Points, in no order, along strands that fork and pass close to each other.
Two points are linked if the straight distance between their rows is under 8.54. Some points are linked to none.
Kof: [-1.75  0.18  4.31 -2.60 -2.13  1.92  4.24 -2.04 -2.71  3.24 -1.06  4.85
  0.35 -1.79  0.59 -2.53 -0.34  0.51  0.75 -4.10]
nusid: [-0.85  1.24 -0.49  2.02 -2.46 -2.98  0.48  0.29  1.07 -0.02 -5.10 -4.13
 -0.38 -2.60  3.89  1.54 -2.61  0.96 -1.09 -0.45]
gep: [-0.01  2.36  3.51 -0.31 -1.06 -3.00 -0.16  1.47 -0.94  2.02  0.94 -4.16
  3.85 -4.08  0.05 -4.17 -1.19  0.31 -3.92 -1.37]
somu: [-6.05  2.23  1.98  0.82 -2.59 -3.02 -2.31 -0.36 -3.23 -0.92  1.36  0.72
  2.44 -3.44  1.48  0.79  1.45  0.14 -3.30 -1.47]
kefu: [ 0.58 -5.36  0.75  3.73  5.41  2.41  2.95  0.02  0.03  0.62 -1.20 -1.84
 -4.23  2.64  2.29 -1.81  0.87  1.45  1.24  2.46]
Kube: [ 1.06 -1.61 -1.05  0.76  3.31 -0.67 -2.61  3.32  0.69 -3.10  0.25  0.73
  1.49  0.15 -1.26  5.31  0.67 -4.45  0.33  4.76]
vana: [-1.03  0.51 -0.18  5.23  4.20 -3.63  0.69  1.43 -1.82  1.25  1.45  0.15
 -0.46  1.60  0.64  0.55  3.57 -0.30  0.10  4.81]
sidev: [ 2.55 -2.13  0.56 -1.12  3.74  2.69 -0.11  0.29 -1.80 -2.00  0.74  0.31
  0.08  2.66  0.95 -1.31 -0.72 -2.48  3.24  2.71]
fenip: [ 2.43 -3.18 -2.09  0.74  4.61 -0.01  0.37  1.91 -1.56 -1.82 -0.59  2.17
  0.61  2.44  0.17  3.34  0.87 -2.17  2.02  5.32]
zis: [-4.17 -0.29 -2.50  2.52 -1.00 -1.47 -1.47  0.06  0.44 -1.35  0.51  0.10
 -0.13 -0.91  1.01  3.01  0.81  0.89  0.24  0.66]
Beseg: [ 1.55 -0.07 -0.82  0.94  4.73  3.18  0.05 -1.11 -1.53  3.55  4.45  3.52
 -3.10  4.04 -2.18 -2.31  2.66 -1.48  3.18  1.33]
pizas: [ 1.68 -1.36  3.06 -2.82 -0.35  2.16  1.02 -0.02  2.55 -0.67 -3.08  1.67
  2.76 -3.79 -0.13  1.03 -5.06 -3.83  0.76 -2.93]
lar: [-0.93 -0.27 -2.08  0.02 -4.24 -0.57  5.48 -2.93  2.15  1.55 -5.71 -1.30
 -4.15 -0.49  2.35  0.38 -1.97  3.70 -0.32 -4.54]
pul: [ 4.05  1.31  1.06 -0.44 -1.72 -1.84  1.54  2.10  2.31  0.42 -1.77 -6.16
  0.56 -1.13  0.57 -0.85 -0.11  2.19 -2.51  1.39]
kefig: [ 1.15 -1.36  2.44 -4.61 -1.78  4.37 -0.38  1.66 -3.27  0.97  1.58  3.57
 -0.43  1.10 -1.10  0.17  4.94  1.04  0.59  1.67]
butip: [-0.87 -1.75 -3.79  1.54  1.16  1.28 -1.61 -1.26  2.05 -2.85  1.71 -3.59
 -2.65  3.05  0.67 -1.37 -0.87  1.48  1.90 -0.30]
maz: [ 0.79 -4.51  1.23 -3.24 -0.09  5.43  0.83  0.20 -1.08 -0.17  0.00  3.08
 -2.15  2.87  0.11  0.23  2.50  1.92  2.23  0.65]
guti: [-2.91 -1.32 -0.63  1.92  1.69  1.32 -2.57  0.28  0.06 -2.69  3.06 -4.81
  0.03  0.06  1.30 -2.26 -1.93  1.27  1.73 -0.02]
sekif: [ 3.40  1.75  2.21  3.41  3.71 -3.39  3.35 -0.40  0.07  1.61 -1.32 -2.12
  0.79  0.40  1.26 -3.09 -1.64 -1.09 -0.27  1.79]
Kisa: [-0.98  4.01 -3.46  1.01 -1.70 -3.99 -2.67 -0.24  2.89 -1.34  0.52  0.16
  1.97 -0.69 -2.34  3.62 -0.45 -1.99 -3.37 -1.79]
rezak: [-5.42 -1.86  2.02  2.98 -1.09 -2.44  1.79 -0.52 -0.81  3.02 -2.75 -1.88
  1.00 -6.26  2.97 -2.07 -4.24  1.69  0.21 -3.19]
Fotot: [-1.95  2.79 -2.93  0.40  1.63 -2.13 -4.74 -0.25 -2.14 -2.90  3.24  2.15
  0.61  2.05 -2.19  1.94  1.07 -2.94 -0.13  2.16]
Nefu: [ 2.30 -0.43 -1.87 -4.11 -2.54  2.86  1.31 -1.95  3.62 -0.41 -1.22  2.62
  0.38  0.69 -1.28  1.39 -2.18 -0.48  2.02 -3.37]
Puduf: [-2.32  2.14  3.02  0.11  0.48 -1.73 -2.10  2.95 -0.28  2.90  3.32  3.32
  3.74 -3.67 -3.16  1.48  0.54 -3.63 -1.31 -0.34]
kifu: [-2.29 -0.05  2.20 -2.39 -1.05  1.90 -3.58  2.27  1.46 -0.16  1.81  2.45
  3.25 -4.05 -2.42  3.12 -0.78 -3.90 -0.50 -1.62]
Dono: [-1.41  0.89  2.62 -1.81 -3.71 -0.61 -0.03  0.88 -1.73  0.55  1.96 -3.97
  0.98 -1.65  0.79 -3.57  1.78  3.81 -2.92 -1.88]
Timu: [ 0.82  0.69 -3.22 -3.80 -1.88  2.93 -2.44 -0.31  0.91  0.03  3.26  3.10
 -1.45  2.91 -3.55  1.25  2.75  0.51  1.62 -0.05]
Pegim: [-0.96  3.03  2.16  0.01 -0.78 -3.37 -2.17  2.12  0.17  2.08  3.12 -1.08
  3.96 -3.73 -1.94 -0.73  0.20 -1.91 -3.60 -0.79]
gupi: [ 0.99 -2.68 -0.83  3.70  4.21  0.35  2.19  1.42  0.15  2.19  0.90  0.74
 -3.48  2.69  0.18  0.60  3.77  1.71 -0.06  4.05]
gike: [ 4.41 -4.21  1.37 -2.83  1.69  4.18  2.30  0.08 -0.91 -1.49 -0.93  0.30
 -1.96  3.26  0.55 -2.41  0.86  0.74  1.65  2.04]
Sipa: [-1.38  0.31  1.72  2.25 -1.14 -3.61  1.37  0.57 -2.40 -0.92 -4.33 -0.73
  0.31 -1.46  4.23  1.73  1.26  1.29 -1.89  2.17]
fes: [-0.56 -0.43 -2.03  0.64  0.95  1.63  0.96 -4.27  0.68 -2.10  0.35 -1.68
 -2.67  2.79  1.05 -3.62 -2.89  1.77  2.43 -3.04]
mupob: [ 4.14 -0.04  1.89  1.78  1.45 -1.46  3.15  1.90  2.95  1.97 -2.64 -4.49
  0.26 -1.07  1.26 -1.17 -2.45 -0.07  0.21  2.10]
tol: [-0.10 -3.54  0.42  3.30  2.29  2.13  2.40 -1.29  1.21  1.01 -2.41 -4.45
 -5.31  1.44  2.36 -3.66 -1.24  3.44  0.41  0.40]
dumom: [ 1.61 -0.47 -0.47 -4.19 -1.47 -0.23 -2.83  1.39 -2.44 -5.13 -0.58  0.54
  2.26  1.26 -0.07  2.64  1.85 -0.41 -1.87  2.98]
Bufof: [ 0.57  2.71 -2.10  0.33  2.04  1.06 -0.36 -1.69  0.20  3.15  4.06  5.17
 -0.88  2.41 -3.03 -0.48  0.38 -2.73  3.51 -0.23]
sipi: [-2.47 -1.62 -0.73  3.60  1.38  0.60  3.30 -4.01  1.24  1.09 -1.11 -0.65
 -2.26  0.04  0.96 -4.03 -4.75  1.59  3.15 -3.92]
sibat: [-3.45 -3.18  1.84  3.27  0.71  0.43  4.07 -1.83  0.64  3.63 -2.77 -2.26
 -1.79 -3.41  1.56 -4.12 -3.99  2.96  2.35 -2.92]
kubo: [-0.05  4.33 -3.90  1.33 -1.54 -3.96  0.01 -2.04  2.09  1.12  1.88 -1.21
  0.36  1.20 -1.49 -0.66  0.20  0.72 -2.19 -2.40]
Fabet: [ 0.18 -1.31 -0.86 -0.74 -3.94  1.15  2.93 -0.63  3.33  2.53 -2.90 -5.69
 -3.46 -1.83  1.25 -2.02 -2.28  4.82 -1.10 -4.02]
lozez: [ 0.63  1.85 -1.32 -3.06 -1.32 -0.86 -4.31  1.88 -2.27 -2.79  3.02  1.50
  1.57  1.88 -3.08  2.71  3.23 -1.41 -2.07  3.08]
Fulis: [-4.30  1.10  1.78  1.00 -1.50 -1.96  0.35 -1.59 -1.31  0.00 -1.54  1.39
  2.05 -3.93  1.98 -0.29 -2.12 -0.65 -0.79 -3.21]
Ludil: [ 3.28 -0.52  0.74 -2.33 -1.08 -0.67 -0.31  2.13  0.31 -2.90 -1.31 -2.78
  1.66 -0.48  0.72  1.87  0.64  0.43 -2.35  2.71]
Loz: [ 1.84  2.47 -2.19 -4.67 -1.37  3.02 -3.86 -0.49 -1.87 -0.30  2.00  5.46
  0.83  0.81 -3.97  3.13  1.08 -3.09  2.70  0.31]
kep: [-1.82  1.32 -2.02  4.26  4.40 -2.74 -1.84 -0.56 -2.67 -1.62  2.48  0.17
  0.07  2.65  0.95 -0.15  0.77 -2.23  1.44  3.34]
kele: [-2.19 -2.29 -1.70  2.81  0.07 -1.06 -0.32 -0.74 -2.19 -3.25 -2.98 -0.92
 -1.74  1.46  3.72  1.58  1.12  2.19  0.77  2.21]
madaz: [-1.12  1.19 -4.10  0.75 -3.44 -2.41 -2.12  1.57  3.66 -0.72  0.28 -2.55
 -0.06 -1.35 -1.03  4.63  1.19  1.12 -2.06  0.04]
vuk: [-0.71 -1.61  3.22 -0.23  0.62  2.19  1.57  1.36  0.38  3.27  2.21  2.41
  0.61 -1.49 -0.94 -0.73  1.24  0.11  2.13  0.01]
Doli: [-1.52 -0.40  0.63  2.37  2.45 -0.46 -3.60  1.47  1.02 -2.85  1.59 -3.21
  2.56 -2.33  0.66 -0.15 -3.66 -2.90  0.66  0.65]
nuru: [ 1.05  4.50 -2.32 -0.54 -0.34 -1.63 -0.84 -1.00  1.63  2.53  4.43  2.38
  1.02  1.39 -4.06 -0.83  0.96 -1.53 -0.28 -1.75]
Numot: [ 0.33  1.17  2.43 -3.65 -0.87  1.01 -4.82  1.74 -0.37 -3.38 -1.04  2.13
  4.02 -2.45 -1.59  2.91 -0.98 -4.16 -3.21 -2.32]
dap: [ 1.73  0.94  1.62 -3.75 -2.11  3.63  2.66 -2.52 -1.31  2.83  0.44  5.60
 -0.86  1.44 -1.98 -2.31  0.98  0.18  1.93 -3.13]
vez: [-4.46  0.49  0.18  0.40 -2.13 -1.64 -3.80  1.03 -2.68 -3.61  1.09 -1.19
  1.22 -0.72  1.35  1.35  2.51  1.08 -2.24  1.00]
siset: [-0.18 -0.85 -0.61  3.01 -0.66  0.24  0.92  0.43  2.13  2.06 -2.66 -6.99
 -3.88 -0.38  2.51 -2.52 -0.77  4.93 -1.00  0.25]
sidok: [ 0.44  0.30 -0.13  2.14  2.49 -1.79 -4.04  1.98  1.78 -3.50 -1.58 -0.81
  2.83 -1.76 -0.57  4.36 -2.33 -4.55 -1.25  1.54]
sibu: [ 2.54  0.83 -2.96 -3.27 -2.48  2.45  1.28 -3.36  0.85  0.84  0.15  4.94
 -1.81  3.23 -2.20 -0.53  0.89  1.21  0.81 -3.02]
rapu: [-1.22  0.58  1.11 -2.87 -4.45  0.39  1.28  0.61 -0.56  1.69  1.66 -1.61
 -1.67  0.02 -0.10 -1.42  4.96  5.28 -3.80 -1.99]
vig: [ 3.89  2.77  1.90  0.45  3.04 -1.53  0.78  0.22  0.17  1.34  2.93 -1.73
  2.26  1.58 -0.98 -4.41 -1.55 -1.79 -0.28  0.79]
Bif: [ 1.94 -0.13 -2.22  0.24 -2.85 -0.87  3.54 -1.59  2.48 -1.11 -7.07 -2.56
 -2.12 -0.08  2.86  1.96 -2.73  2.09  0.11 -0.83]
Dege: [ 3.30  0.72 -1.54  0.86 -0.23 -2.48  2.93 -0.93  0.18  0.61 -3.04  0.98
 -1.54  2.92  0.70  0.78  1.98  2.33 -1.77  1.70]
tesoz: [ 0.81 -1.70  1.69 -3.14 -1.45  1.86 -0.69  0.06  0.01 -3.68 -3.97  2.85
  2.79 -1.80  0.69  3.57 -2.20 -3.06 -0.24 -0.77]
Ganum: [-0.37 -0.09  2.55 -1.21  0.52  0.79 -0.06  1.43 -4.74  1.07  3.20  2.17
 -1.07  2.86 -0.81 -1.41  6.83  1.91 -1.56  2.99]
Gogun: [ 0.08 -2.06 -0.23 -0.60 -0.53  2.19  1.58 -0.70  3.95  0.74 -0.13  0.11
  0.40 -1.60 -0.53 -0.44 -3.84 -0.82  2.72 -3.26]
bibu: [ 3.70  1.97 -0.87 -2.28  2.10  2.44 -0.87 -1.91 -2.88  2.26  0.83  7.04
 -0.22  2.41 -2.66  0.44  0.52 -3.70  4.14  0.91]

A fork is a point with three links, a tip a point with one. Leave the first point through the second and follow the links. Name the first fork or tip that comes.
sidev / fenip => zis
Bif / lar => vig
sibu / Nefu => rapu
Fulis / rezak => Ganum
rapu / Dono => sibu

A fork is a point with three links. Follow the links from the first point to the second and name the forks in between, in order.
kele / kefig => zis
Dono / Bif => sibu > Bufof > zis
Timu / rapu => sibu
Doli / Puduf => zis > Bufof > sibu
Beseg / pul => Bufof > zis
Numot / kubo => sibu > Bufof
gike / Beseg => zis > Bufof
